Each row is a point on a landscape with many valleys, with its height.
From any point a ball rolls to the lowest of the 2 points nearest to it. It stops when none of these is lower. Distance is the straight distance between rows; heights are no part of it.
J_515: [111 159  91 138 108 145 145 164  75 150 105 112 144 145  73  94 141 151
 126  66 121 154 174 140  88 109]  (h 447)
J_825: [ 67 106 139 150  92 119 113 163 143 180 181 124 101 124 119 113 121  81
 128 186  64 101 113 117 172 145]  (h 359)
J_863: [ 85 152 112 159 119  89 139 127 153 134 139 110 148 110 101  68  54 108
  87 113 115 173 168 139 105 137]  (h 181)
J_521: [153 141 100 124 149 166 151  91 136  61 112  94 147 164 152 149 125 157
 137  59 194 153 107 160 104  96]  (h 535)
J_806: [ 65 111 156 137 101 130 111 157 138 209 182 136  90 125 104 105 153  77
 127 205  52 103 129 108 160 148]  (h 376)
J_727: [ 94 111 165 157 146 100 107 100 190 130 163 186 116 137 143  85 121  74
  74 171  99 124 121 129 169 144]  (h 572)
J_133: [169 162 134  73 149 178 129 104 163  56 107 138 140  83 210 159 154 176
 125 141 184  97 113 149 113 121]  (h 602)
J_794: [173 118  85 191 122 162 102 134 132 128 145 147  87 183 113  87 145  89
 143  72  85 164 139 129  86  85]  (h 158)
J_275: [142 124 127 137 150 111 145 133 139 136 105 116 113 118 127 134  90 129
 122 133 131 117 131 147 120 137]  (h 224)
J_121: [107  94 140 125 136  82 119 109 158 143 155 140 149 113 151 133 118 105
 111 200 127  95 102 129 187 164]  (h 562)
J_610: [150 142 140 154 161 102 161  93 159 120 112  93 128 119  98 125  96 140
  78 130 136 162 156 159  70 119]  (h 715)
J_810: [168 159 163  63 144 150 141 120 146 100  95 139 116  71 162 162 191 179
 121 177 141  80  99 130 123 133]  (h 656)
J_892: [128 119 111 200 118 168  75 115 172 100 147 180 113 177 115  55 143  70
 146  74  78 156 111  98 140  91]  (h 406)
J_441: [138 148 144 115 160  89 164  97 170 133  91  89  90  70 103 132  96 166
 111 146 134 132 167 152  63 117]  (h 732)
J_182: [127 110 135 131 120 133 138 176 115 181 110 105  67 113 110 136 120 108
 148 164  85  72 133 126 138 125]  (h 565)
J_729: [152 146 105 142 134 166 131 126  81  89 131 127 133 197 116 133 167 128
 134  68 155 166 115 138 106 120]  (h 598)
J_601: [125 137 108 173 110 152 102 179 109 181 138 118  80 132 102  94 106 106
 138 124  71 123 135 145 129 110]  (h 423)
J_571: [146 132 144  93 135 146 148 114 127 108  73 106  87  94 133 147 124 188
 139 125 144 101 144 147  78 109]  (h 625)
J_925: [106 107  98 144 123 115 129 148 138 103 130 126 141 133 161 135  66 119
 148  94 146 117 101 126 172 126]  (h 536)
J_880: [161 133 104 168 133 146 145 120 127 129 136 110 122 179  74 110 154 123
  95  94 111 185 169 147  34  83]  (h 510)
J_141: [ 93 100 156 144 136  93 100 113 166 152 177 166 111 130 140 106 132  78
  82 201  99 106 121 125 180 154]  (h 563)
J_72: [171 103 124 173 143 130 124 127 139 129 124 139  83 144 129 144 111  96
 109 126 122 135 120 146 113 126]  (h 557)
J_210: [128  96 157 142 100 162 109 122  93 143 164 187 142 177 107 126 195  93
 128 120 105 141 122  67 133 124]  (h 467)
J_886: [ 97 138  92 173 116  98 139 138 150 130 131 105 138 107 116  84  44 115
 102 106 126 148 143 151 126 122]  (h 104)
J_455: [120 135  81 187 106 135  80 180 112 132 141 105 111 145 144  96  86 105
 172  69 107 140 107 128 173  92]  (h 428)
J_233: [ 83  91  88 107 110 107 136 157 164 127 112  91  79  84 165 126  41 143
 152 115 115  91 142 152 121 103]  (h 521)
J_316: [118 144 130 142 120 129 126 137 109 145 133 151 145 157  92  83 137 111
  94 111 100 169 177 123  94 135]  (h 551)
J_470: [182 123  95 150 145 160 120 152  76 124 133 112  83 190 116 151 184 120
 175  54 135 144 111 111 115 102]  (h 263)
J_396: [146 162 150 129 162 112 141  74 155  87 127 144 176 137 118 102 133 137
  58 141 141 196 144 151  89 147]  (h 539)
J_671: [147 131 159  99 126 142 125 114 105 128 132 146 162 133 125 163 158 139
 127 158 145 116 114 109 158 150]  (h 298)
J_195: [140 152  93 138 110 168 141 157  65 143 107 113 123 172  74 120 175 136
 134  81 124 147 158 147  69 105]  (h 489)
J_647: [141 165 142  88 139 121 135 107 142 117 116 136 163 111 129 129 125 146
 101 161 153 129 135 136 136 163]  (h 465)
J_484: [122 110 136 102 128 132 123 130 134  92 134 125 165 132 185 175 109 154
 172 107 166 106  94 121 174 125]  (h 449)
J_144: [ 82 100 170 130  87 133  98 107 119 132 168 190 189 137 109  97 171 104
 107 158 111 151 135  63 163 160]  (h 490)
J_966: [126  97 120 155 142 106 117 133 152  96 143 130 135 137 185 152  71 104
 157  96 149 115  75 131 182 130]  (h 526)
J_956: [188 141 148  83 160 146 135 103 157  88  89 147 103  83 174 176 156 181
 124 161 162  81  92 154 112 131]  (h 645)
J_539: [ 83 142  87 156  89 121  95 161  85 104 147 135 181 155 120  82 103 109
 132  68 123 155 129 110 155 131]  (h 417)
J_742: [ 84 136  84 102 107 135 131 160  98 109 124 120 151 132 151 123  95 157
 162  43 155 125 152 139 150  91]  (h 309)
J_68: [136 132 147 163 102 168 120 146 114 167 141 186 115 183  95  78 193  79
 138 102  64 140 147  86  91 102]  (h 439)
J_605: [166 139 150 119 151 134 161 116 118 126  64  99  87 111 104 143 143 176
 122 139 133 123 143 154  64 112]  (h 635)
J_660: [150 114 166  71 128 120 147 131 119 160  98 132  84  59 120 164 197 184
 156 214 119  61  98 105 129 144]  (h 683)
J_896: [152  90 118 182 159 115 115 130 168  99 139 131  91 136 171 148  66  92
 132 108 149 119  66 153 170 123]  (h 537)
J_331: [154 122 159  62 138 126 138 120 142 149 113 141 121  61 141 175 208 177
 136 222 138  70  75 107 142 147]  (h 676)
J_815: [ 68 117 111 107  98 103 128 140 137 114 144 123 183 124 157 122  74 127
 147 124 138 106 114 103 186 150]  (h 429)
J_358: [166 146 160  73 136 152 133 119 141 126 116 145 146  69 144 172 207 163
 121 197 152  89  82 114 145 146]  (h 668)
J_343: [137 135 109 139 131 152 130 118 104  95 121 131 151 167 118 130 133 131
 116  75 154 160 112 135 120 125]  (h 581)
J_944: [177 114 114 176 129 161 119 126 128 131 136 152  83 180 112 118 152  93
 118 100  94 158 129 132  82 102]  (h 127)
J_399: [160 132 159 115 132 133 145 141  90 168  89 126  89 132  88 142 155 141
 128 159 108 106 152 124  95 134]  (h 583)
J_714: [107 160 105 132 116 128 163 142  97 154  89  87 127 114  69 104 118 154
 116  89 134 149 184 149  69 107]  (h 394)
J_478: [149 181 129  59 158 119 141  98 207  84 109 143 149  62 179 134 137 177
  93 166 172 111 123 149 114 149]  (h 508)
J_535: [ 79 144 151 111 111  91 127 137 117 157 155 135 152 122 106  89 115  99
 107 177  97 139 157 105 147 172]  (h 513)
J_903: [149 128 131 145 148 112 164 110 152 133  93  82  97 104 101 136  89 147
 110 119 129 130 147 159  72 105]  (h 724)
J_439: [101  72 142 114 119 133 115 114 107 170 151 142 177  95 151 167 178 138
 156 190 146 118  74  89 196 170]  (h 451)
J_361: [ 83 121 113 156  85 135  86 153  86 112 166 150 172 160 117  96 126 100
 135  85 118 146 115  85 167 126]  (h 458)
J_557: [127 142 140 128 151  77 136 101 168 119 126 138 152 106 135 110  90 127
  87 165 141 149 138 144 133 170]  (h 483)
J_534: [142 121 115 100 123 149 119 160  78 124 103  98  78 138 144 173 143 162
 196  54 150  97 119 124 134  87]  (h 259)
J_231: [188 115 132 156 144 156 143 135 110 158 103 123  69 168  92 147 163 115
 117 125 102 143 150 142  53 110]  (h 520)
J_609: [171 121  86 186 120 162  89 147  95 134 156 139  77 192 119 107 165  95
 168  62  98 155 121 120 111  96]  (h 190)
J_185: [116  94 119 127 141  98 140 126 183 114 123 124 132 109 182 144  52 119
 132 146 144  92 104 153 160 143]  (h 608)
J_570: [129 205 133  76 127 159 154 106  82 119  88 101 167 124 109  99 177 162
 104 130 149 140 171 147  91 132]  (h 319)
J_54: [ 98 143  62 166  97 122 108 159  92 115 134 120 162 146 122  77  88 118
 136  46 130 157 137 132 148 102]  (h 358)
J_428: [ 76 121 128 153 115 112 107 157 164 164 166 127  95 128 121  96  93  88
 113 167  75 109 119 137 171 152]  (h 386)
J_673: [114 130 102 154 102 140 115 185  90 164 130 113 109 129 109 103  98 110
 155 105  95 108 134 128 144 110]  (h 441)
J_11: [183 125 163 136 159 127 139 123 119 150  90 129  81 132 102 155 154 132
 108 167 110 121 138 145  90 134]  (h 574)
J_791: [ 89 140  83 115 104 129 149 154 114 126 104 108 155 122 123 109  73 154
 135  61 143 129 161 138 127  99]  (h 244)
J_664: [192 114 143 113 175 141 139  91 175  84  94 141 110 111 181 192 129 161
 138 141 173  93  83 155 131 123]  (h 636)
J_352: [131 109 166  74 113 119 143 145  97 162  96 124  74  87 120 151 170 175
 166 194 106  55 126 103 118 128]  (h 690)
J_801: [197 157 170  90 167 141 151 110 114 133  75 132  84 107 106 158 208 167
 116 184 119 109 117 142  84 139]  (h 652)
J_113: [ 89 133 128 134 117 100 116 112 132  95 150 156 189 139 133  95  93 118
  86 136 138 145 132 117 158 174]  (h 611)
J_871: [ 78  58 137 107 108 141 125 150 106 179 137 108 137  89 165 179 147 137
 201 163 123  92  85  90 193 138]  (h 448)
J_912: [128  95 133 111 147  83 130 119 173 128 134 140 135 106 171 162 109 120
 135 184 139  64  91 133 178 152]  (h 576)
J_796: [111 149 129 100 132  99 161 122 147 139  87  75  87  77  93 108  85 169
 119 128 125 130 183 145  62 105]  (h 740)
J_56: [127 165 153 123 175  76 142  91 150 139 131 127 121  96  95 104 110 120
  91 169 122 180 175 147  86 157]  (h 689)
J_854: [ 61  97 135 131  90 128 103 128  96 132 165 132 207 119 139 131 128 122
 138 138 146 134  96  80 195 163]  (h 476)
J_406: [181 164 127 121 162 155 160  70 161  76  94  99 161 115 140 145 137 168
  96 131 175 151 122 178  79 116]  (h 591)
J_847: [123 133  59 195 105 132 107 154 116 130 133 112 136 136 107  82  87 118
 132  60 117 165 140 149 120  86]  (h 297)
J_142: [ 76 123 106 105 101 124 125 156  95 125 139 122 176 129 147 134  86 133
 168  92 142 112 122 110 178 126]  (h 398)
J_563: [128 192 149  64 170  62 129 101 159 140 119 141 145  71  96 114 139 127
 113 197 135 154 148 134 111 173]  (h 669)
J_301: [131 123 109 166 122 134 113 132 119 104 133 146 141 167 119 107 105 106
 105  89 128 159 125 125 129 136]  (h 564)
J_308: [171 118  88 169 141 136 151 112 140 104 115  83 100 136 111 159  95 145
 130  68 149 141 120 158  77  70]  (h 546)
J_69: [ 81 120 137 119 128  62 113 105 177 141 172 151 160 112 147  99 121  91
  91 203 123 119 117 119 181 181]  (h 550)
J_110: [113 103 119 141 101 142 113 172  71 162 150 115 126 143 119 146 140 103
 171 105 118 107 104  97 168 116]  (h 255)
J_894: [174 159 165  91 167 131 167 105 115 145  66 113  76  93  99 141 173 180
 126 167 117 113 136 146  54 125]  (h 643)
J_707: [147 106 141 126 137 125 115 112 142  89 139 144 171 142 177 171 120 143
 154 130 171 105  69 119 179 142]  (h 466)
J_165: [ 80 123  93 106 100 121 120 178  97 118 135 110 160 135 158 133 100 143
 185  48 145 117 129 113 179  98]  (h 360)
J_137: [184 107 154 159 164 129 133 114 141 149 108 131  62 135 115 153 132 104
  95 158 114 120 132 158  98 133]  (h 567)
J_105: [ 91 104 117 154  83 147  94 190  69 179 163 123 130 134 111 125 142  97
 175 122  87 118 113  96 170 120]  (h 282)
J_964: [114  99 125 120 159  72 137 115 212 124 119 125 114  93 180 144  79 121
 124 183 138  75 105 164 170 151]  (h 594)
J_884: [122 119 112 161 138 101 142 133 158 142 119 114 111 109 124 109  61 114
 100 124 120 137 132 148 126 131]  (h 180)
J_972: [155 142  99 143 147 160 157 103 128  87 111  98 131 166 113 149 130 151
 115  74 175 164 116 164  71  95]  (h 515)
J_554: [166 119 124 176 138 147 147 104 153 115 134 139 111 170  87 106 146 106
  83 108 100 185 153 140  42  85]  (h 530)
J_292: [144 123  98 148 125 127 161 123 143 108 104  74 107 107 109 143  83 164
 122  69 141 124 154 164  69  62]  (h 561)
J_916: [112 135 145  98 127  90 108 103 155 125 171 161 197 108 141 123 146 124
  84 195 143 132 108 105 181 188]  (h 525)
J_454: [114 138 119 125 137  87 146 105 176 109 114 121 160 103 146 112  57 145
 102 136 162 141 129 147 134 154]  (h 459)
J_747: [126 119 153 136 123 111 121 127 129 146 150 154 129 140 125 125 133 105
 105 171 112 122 134 126 153 158]  (h 346)
J_103: [ 66 150 121 111  99  73 123 114 144 118 152 139 188 117 131  79  85 112
 102 152 131 146 137 111 171 185]  (h 627)
J_846: [120 129 106 107 127 139 154 114 143 103  96  83 107  95 127 136  90 195
 123  86 153 123 167 163  73  80]  (h 578)
J_169: [ 76  99 130 153  88 130  97 142 103 123 173 137 180 137 133 119 124 103
 141 120 122 136 104  78 192 136]  (h 484)
J_590: [187 116  84 177 146 146 143 130 123 125 105  83  76 146 101 147 122 133
 145  71 134 136 114 150  73  73]  (h 538)
J_934: [126 140 115 128 146 108 158  98 191  96 111 101 149  99 130 125  59 163
  99 121 166 141 141 153 109 121]  (h 434)
J_910: [ 78 107 141 150  79 140  96 163  77 171 174 148 144 144 104 103 145  91
 137 138  83 122 127  79 151 132]  (h 311)
J_332: [ 88  98 107  88 114 107 145 160 145 141 101 107  71  85 158 134  75 152
 162 145 108  60 144 138 121 123]  (h 541)
J_412: [154 149 107 135 155 153 148  74 160  56 107 107 165 137 169 152 104 160
 109  90 192 152 106 164 105 109]  (h 556)
J_159: [ 94 139 143 139 100 120 120 139 104 153 150 165 148 146 100  84 131  96
  98 143  95 149 166 100 129 149]  (h 531)
J_982: [ 95 147 137  90 134  48 108  98 172 138 165 159 175  97 134 100 140 105
  92 218 135 136 124 110 172 189]  (h 540)
J_784: [144 145 125  88 150 155 128  96 166  54 113 131 155 112 203 164 115 176
 133 118 182 113 111 151 129 124]  (h 593)
J_101: [148  92 122 159 125 141 109 184 116 159 134 107  57 132 152 168 123  98
 188 118 103  87  81 115 174 100]  (h 306)
J_18: [116  94 149 139 132 111 103 106 146  94 162 153 191 129 183 168 121 126
 146 148 172 119  66 102 213 153]  (h 485)
J_194: [105  99 169 134  88 149 109 114  90 147 173 181 170 151  99 120 190 100
 118 153 105 149 139  75 150 142]  (h 481)
J_630: [149 115 120 158 114 149 108 165  80 145 141 118 100 152 131 148 134 105
 174  89 116 121 105 107 153 105]  (h 226)
J_995: [139 132  85 204 113 139 106 135 138 131 149 119 122 147  96  75 101 104
 107  83  97 174 145 147  91  84]  (h 240)
J_384: [157 103 140 173 116 156 100 134 123 122 156 171  96 173 135 127 148  72
 130 110  92 126 105 107 139 106]  (h 355)
J_573: [137 145  95 146 128 157 112 135  85  79 154 134 145 212 119 118 185 120
 144  47 153 175 114 115 127 122]  (h 619)
J_65: [130 161 113 150 128 127 151 135 107 151 112  94 130 134  66  94 129 137
  93  97 114 174 195 142  53 104]  (h 440)
J_750: [ 93  76 145  97  99 146 128 139  87 184 135 116 149  95 128 167 162 134
 173 180 121  99 107  88 175 152]  (h 435)
J_913: [135 118 122 148 105 157 107 128  83 115 159 172 139 192 104 117 175  99
 132  82 113 158 125  86 124 114]  (h 216)
J_592: [150 119  96 207 117 162 102 123 165 123 146 146 101 166 102  65 128  93
 118  80  82 176 138 132  83  68]  (h 191)
J_823: [127 122 108 107 132 133 138 126 140  97 103 115 137 117 162 152  85 162
 148  77 170 124 134 149 124 109]  (h 605)
J_356: [130 181 132  67 141 121 142 103 175  97 110 143 169  81 160 122 126 166
 103 166 163 116 129 134 139 160]  (h 488)
J_89: [101 158 119 141 131  96 147 111 138 118 124 118 172 123 103  79  81 133
  77 108 143 182 170 139 102 152]  (h 280)
J_781: [102 134  81 150 114 121 140 145 125 134 110 100 137 119 117  99  61 135
 130  79 132 139 147 152 118 107]  (h 187)
J_239: [149 128  99 149 136 146 133 144  90 132 108 112 106 152 104 139 125 127
 136  82 134 134 130 135 102 111]  (h 321)
J_9: [ 86  78 143 124 106 146 101 122  89 145 151 136 201 121 147 149 159 135
 161 152 152 143  82  81 197 164]  (h 462)
J_430: [176 195 140  83 164 167 157  93 147  85  88 117 159  82 158 127 180 156
  92 153 170 135 127 155  80 144]  (h 553)
J_469: [162 158 133 119 154 136 152  78 147  88 110 122 157 142 124 129 135 156
  70 131 151 174 130 155  89 129]  (h 566)
J_100: [127 114 146 167 115 144 107 129 144 124 156 179 118 156 123 101 133  81
 104 127  88 141 129 113 137 123]  (h 374)
J_702: [123 131  78 167 101 135  96 184  85 159 137 102 106 137 120 105 105 111
 181  75  93 121 126 134 165  87]  (h 450)
J_284: [136 148 109 179 122 133 136 129 123 149 135 123 118 152  82  80 129 116
  91  96  97 187 184 141  53  93]  (h 480)
J_659: [121 160 167  92 162  77 114 107 136 175 154 163 106 101  87 114 161  89
 114 214  99 143 166 130 118 169]  (h 486)
J_53: [103 103 127 109 119 105 143 160 135 160  93  98  61  88 133 131  93 130
 165 160  91  61 137 133 133 125]  (h 552)
J_724: [ 82 125 113  78 113 137 103 148 131  77 144 112 156 124 207 161  99 177
 169  76 184 114 134 132 159 104]  (h 385)
J_322: [100 121 118  78 116 124 119 134 143  84 134 127 165 114 197 165  92 170
 165 115 169  99 124 122 163 128]  (h 426)
J_730: [195 116 133 132 151 166 134 133  82 126 107 126  78 176 108 171 180 126
 138 120 130 124 116 130 100 118]  (h 691)
J_955: [191 110 109 178 147 152 139 137 112 144  94 102  55 142  98 158 140 121
 133 109 115 126 125 152  61  95]  (h 528)
J_698: [143 124 139 117 133 131 133 129 122 129 112 135 137 132 132 153 123 132
 132 143 138 103 127 131 144 141]  (h 261)
J_710: [149 132 170  85 128 178 121 113 116 130 138 143 182  80 155 180 215 158
 131 179 169 112  73  95 160 150]  (h 679)
J_849: [149 126  92 153 110 140 109 179  70 150 136 105  91 162 126 142 152 123
 198  56 124 123 116 110 157  91]  (h 262)
J_992: [103 117 136 144 124 103 129 142 149 159 147 131 106 127 133 111  96  90
 105 178 101 117 130 145 158 154]  (h 369)
J_715: [129 112 174 160  98 166 121 126 121 146 151 203 138 182  93  95 207  79
 139 109  82 135 136  65 119 113]  (h 453)
J_400: [173 180 148  85 173 133 148  88 179  90  97 132 144  76 154 143 154 168
  92 170 163 120 112 155 104 144]  (h 529)
J_921: [116 159 177  85 144  89 123 104 126 157 156 176 141 120  98 108 176 107
  90 195 103 158 171 108 129 169]  (h 474)
J_339: [145 117 119 131 118 144 113 183  75 150 116  94  67 144 132 173 152 139
 210  66 133  92 108 105 148  86]  (h 295)
J_540: [153 149 105 150 137 150 172 105 123  98 116  87 142 164  80 132 145 150
  92  98 154 174 148 162  48  85]  (h 479)
J_538: [122 117 123 187 114 157  88 138 163 120 154 171  98 161 126  76 115  74
 123  94  76 144 113 118 145 104]  (h 391)
J_841: [171  98 143 133 175 116 133 113 178  95 114 144  99 114 186 189  98 135
 143 144 165  79  75 150 157 132]  (h 626)
J_865: [166 146 132 112 155 146 145  91 172  73  94 121 143 117 166 160 113 171
 112 120 176 130 112 161 111 124]  (h 577)
J_953: [146 117 133  91 135 152 124 138  91  93 104 103  66 145 174 185 154 178
 198  58 166 101 112 123 129  88]  (h 214)
J_577: [ 89 124 130  96 115  91 123 111 154 125 162 143 212 101 145 128 134 137
 117 188 153 120  96 103 193 179]  (h 512)
J_122: [ 80 124 113 121 106  99 133 143 129 135 141 125 163 127 136 107  85 111
 132 137 122 109 127 119 167 157]  (h 452)
J_176: [145 124 112 180 105 167  88 166 121 159 148 138  79 153 114  93 118  92
 138 105  71 134 124 133 128  98]  (h 409)
J_180: [ 96 135 106  74 113 151 108 142 107  76 131 107 125 131 188 151 108 187
 168  59 178 118 148 150 133  94]  (h 330)
J_117: [133 136 172 134 150 110 133 103 152 138 145 186 131 144 105  88 150  93
  79 151 100 171 167 120 106 145]  (h 580)
J_383: [132 128 125  83 129 150 136 124 125 100  99 115  98 109 165 156 110 181
 150 103 159 103 139 147 109 107]  (h 616)
J_348: [ 77 116 134 144  86 131 117 170  99 173 168 125 127 133 107 107 125  86
 137 165  76 115 133 100 159 147]  (h 333)
J_524: [140 133 128 175 102 165 100 155 124 167 148 167  99 168  99  78 150  85
 134 106  62 142 148 115 104  91]  (h 424)
J_310: [143 107 166 101 119 171 109 106  93 146 151 140 181 107 131 182 206 154
 146 172 159 129  78  95 176 151]  (h 687)
J_514: [127 113 170 108 107 134 122 141  79 199 146 135 136 130  81 146 193 119
 138 191  97 116 150  89 141 157]  (h 411)
J_529: [ 87 120 167 117 104 103 116 153 116 205 165 128  97 112  96 119 163  81
 126 207  68 110 154 104 150 157]  (h 388)
J_188: [111 174 120  91 125 154 167 116  96 119  89  87 156 121  97 101 148 173
 111  94 150 153 181 159  73 115]  (h 390)
J_243: [119 125  73 187 113 127  85 152 108  99 143 122 139 152 141  93  92 100
 154  46 128 159 104 122 163 103]  (h 405)
J_175: [139 123 140 124 118 134 139 158  94 169 105 116  98 132 102 140 130 118
 136 147 102  94 142 119 124 138]  (h 575)
J_775: [ 95 190 136  67 142  56 134 107 155 143 128 136 157  88  99  95 116 120
 118 185 133 162 159 131 124 182]  (h 659)
J_926: [113 172 119 108 151 105 156  87 183  97 107  96 167  86 123 110  82 167
  90 128 165 158 165 150  94 138]  (h 402)
J_536: [ 91  88 158 103  97 142 121 140  79 206 137 125 150 100  99 148 187 131
 163 199 116 111 127  79 161 165]  (h 425)
J_860: [ 99 103 141 129 122 110 111 108 138 111 166 153 207 118 157 155 131 130
 126 160 156 116  82 100 200 172]  (h 497)
J_486: [120 123 111 150 127 125 129 143 121 114 133 132 148 145 142 123  86 111
 123  96 138 135 115 129 146 127]  (h 549)
J_887: [213 115 135 135 166 169 148 116 105 116  77 112  65 163 103 182 170 149
 141 124 140 118 111 153  66 113]  (h 684)
J_490: [ 78 117 111 102  99 100 147 152 139 149 116 105 138 102 144 116  71 119
 144 134 116  95 145 123 149 144]  (h 477)
J_762: [104 119 170 122 100 129 119 149  92 191 156 144 122 133  93 121 168 100
 119 175  81 117 163  93 131 149]  (h 400)
J_66: [136 170 116 125 136 147 166 107 113 111  99  86 149 139  85 115 142 163
  94 101 149 159 161 170  57 103]  (h 438)
J_431: [123 158 154  92 126 114 138 122 116 136 127 141 162 130 103 120 144 137
 108 163 125 132 151 114 138 166]  (h 442)
J_350: [165 130 119 148 127 159 138 146  83 150 104 115  88 171  74 134 167 131
 123 100 111 154 158 143  56 101]  (h 511)
J_768: [129 187 144  95 170  84 143  81 162 129 122 134 145  84 103 112 127 135
  87 174 140 170 159 152  95 164]  (h 680)
J_320: [113 177 136  67 116 135 143 126 102 138 106 128 177 114 107 115 144 159
 123 150 141 123 161 117 129 157]  (h 415)
J_139: [113  65 136 103 132 103 130 142 154 133 131 116 112  95 184 188 114 137
 181 166 128  57  92 119 179 133]  (h 478)
J_27: [159 120 115 157 117 154 127 131 102 126 141 165 118 192 105 118 158 105
 118  96 111 154 134 124 101 116]  (h 165)
J_676: [117 151 151 134 142 107 130 119 127 152 133 143 124 136  95  93 123 104
  93 147  99 171 183 131  93 147]  (h 568)
J_70: [146 111 163 123 116 133 125 124 100 151 150 153 141 135 113 152 168 120
 122 172 117 113 121 104 146 146]  (h 325)
J_43: [171  85 135 171 130 151  92 140 115 134 174 145  77 168 138 155 153  67
 155 112 109 127  84  98 158 117]  (h 339)
J_120: [134 165 170 102 134 115 131 114 110 152 141 158 142 130  86 117 169 116
 100 169  99 149 179 114 112 167]  (h 463)
J_309: [ 97  73 129 128 136 100 125 141 166 123 149 115 131 114 197 174  97 110
 174 153 134  75  70 118 202 131]  (h 495)
J_960: [ 98 154 155 102 136  67 122 126 134 171 148 141 118 116  95  94 129  92
 115 189 100 138 166 122 129 172]  (h 498)
J_974: [120 118 124  83 122 149 108 150 116  83 116 103  99 141 190 180 133 178
 183  60 171 108 124 132 135  93]  (h 267)
J_732: [ 86 175 134  98 130  58 128 105 154 129 143 138 175 109 113  80  97 118
  96 169 132 169 154 129 139 188]  (h 646)
J_95: [138 155 150 152 170  80 149  74 176 120 141 112 135 100  97 112  94 119
  66 153 126 181 165 154  79 133]  (h 701)
J_717: [111 138 190 143 146 111 136  95 165 154 146 212 133 152 101  65 170  73
  98 159  85 151 164 100 118 133]  (h 590)
J_586: [213 157 162  90 151 173 146 103 106 108  81 129 109 132 125 161 215 153
 111 173 134 113 110 150  82 135]  (h 663)
J_646: [126 143  97 126 120 146 156 143 104 138  85  98 112 133 101 126 120 157
 134  84 136 129 157 153  88  98]  (h 354)
J_151: [ 87  59 135  93 112 121 128 142 128 153 139 103 115  89 173 192 132 147
 189 174 120  63  89 102 184 134]  (h 461)
J_203: [148  97 123 124 157 106 140 110 173 105 109 136 128 113 169 161  78 135
 130 137 161  96  98 158 152 139]  (h 618)
J_808: [204 139 154 106 156 176 150  99 106 100  70 111  86 140 132 171 191 165
 139 138 151 105 101 154  73 110]  (h 675)
J_449: [100  82 124 143 134  97 109 132 152 103 159 128 153 129 190 155  81 104
 159 125 148  95  67 115 207 141]  (h 514)
J_614: [ 93 180 125 104 125 106 155 105 143 126 108  99 174 108 108  88  83 155
 101 115 157 162 176 142 106 140]  (h 348)
J_152: [182 124  92 174 125 152  97 150  82 123 161 119  72 205 136 130 180 104
 181  56 110 149 105  95 138  98]  (h 225)
J_129: [120  84 127 120 116 138 129 179 105 157 119 104  79 120 150 175 124 128
 191 116 113  73 108 105 160  99]  (h 327)
J_979: [102 109 156 163 141  93 100  98 190  98 156 177 137 138 145  72  96  80
  60 142 105 149 119 130 158 150]  (h 584)
J_936: [104 110  94 105 121 135 139 129 154  89 111  93 116  99 165 145  59 183
 136  72 157 121 157 158  93  92]  (h 592)
J_274: [ 85 114 138 150 123  94 109 114 161 100 157 169 165 143 138  84  90  92
  79 146 120 138 130 124 164 161]  (h 597)
J_638: [118 190 146  61 105 162 151 119  85 132  94 113 165 102 117 108 170 170
 129 139 138 113 163 126 113 139]  (h 380)
J_207: [177 179 136  77 148 168 150 100 150  67  86 128 147  78 187 140 182 161
 111 141 175 106 118 148  86 125]  (h 579)
J_217: [158  94 130 162 145 119 123 131 139 114 128 136  94 145 158 156  86 108
 123 121 140 114  91 143 150 128]  (h 547)
J_272: [164  83 143 166 133 142 103 151 114 139 157 118  70 154 151 185 139  86
 180 117 122 105  71 101 179 111]  (h 324)
J_803: [176 126  98 144 148 161 136 136  96 118 109 106  86 174 124 161 152 133
 160  64 151 129 103 134 109 102]  (h 292)
J_933: [124 153 140 129 162  80 134  76 163 109 137 147 169 120 114  89 107 122
  65 150 136 183 151 143 114 168]  (h 507)
J_135: [ 74 109  79  95 104 110 135 159 147 128 116  98 124  96 162 114  45 145
 158 107 121 101 156 137 139 119]  (h 501)

Where does a ball stop that starts at each point below?
J_912 -> J_953
J_182 -> J_886
J_710 -> J_953
J_383 -> J_944
J_676 -> J_570
J_660 -> J_953
J_933 -> J_886
J_430 -> J_570
J_784 -> J_570
J_896 -> J_825
J_301 -> J_825
J_880 -> J_944
J_9 -> J_825

Call two points neighbours if one is among the 2 nearest of the other. Go from one point of each pair to the other, from neighbour to neighbour, staying as low as possible. Name the highest point that can't be avoided.
J_944 / J_630 -> J_892
J_101 / J_630 -> J_129
J_886 / J_953 -> J_428
J_176 / J_825 -> J_702
J_630 / J_953 -> J_339
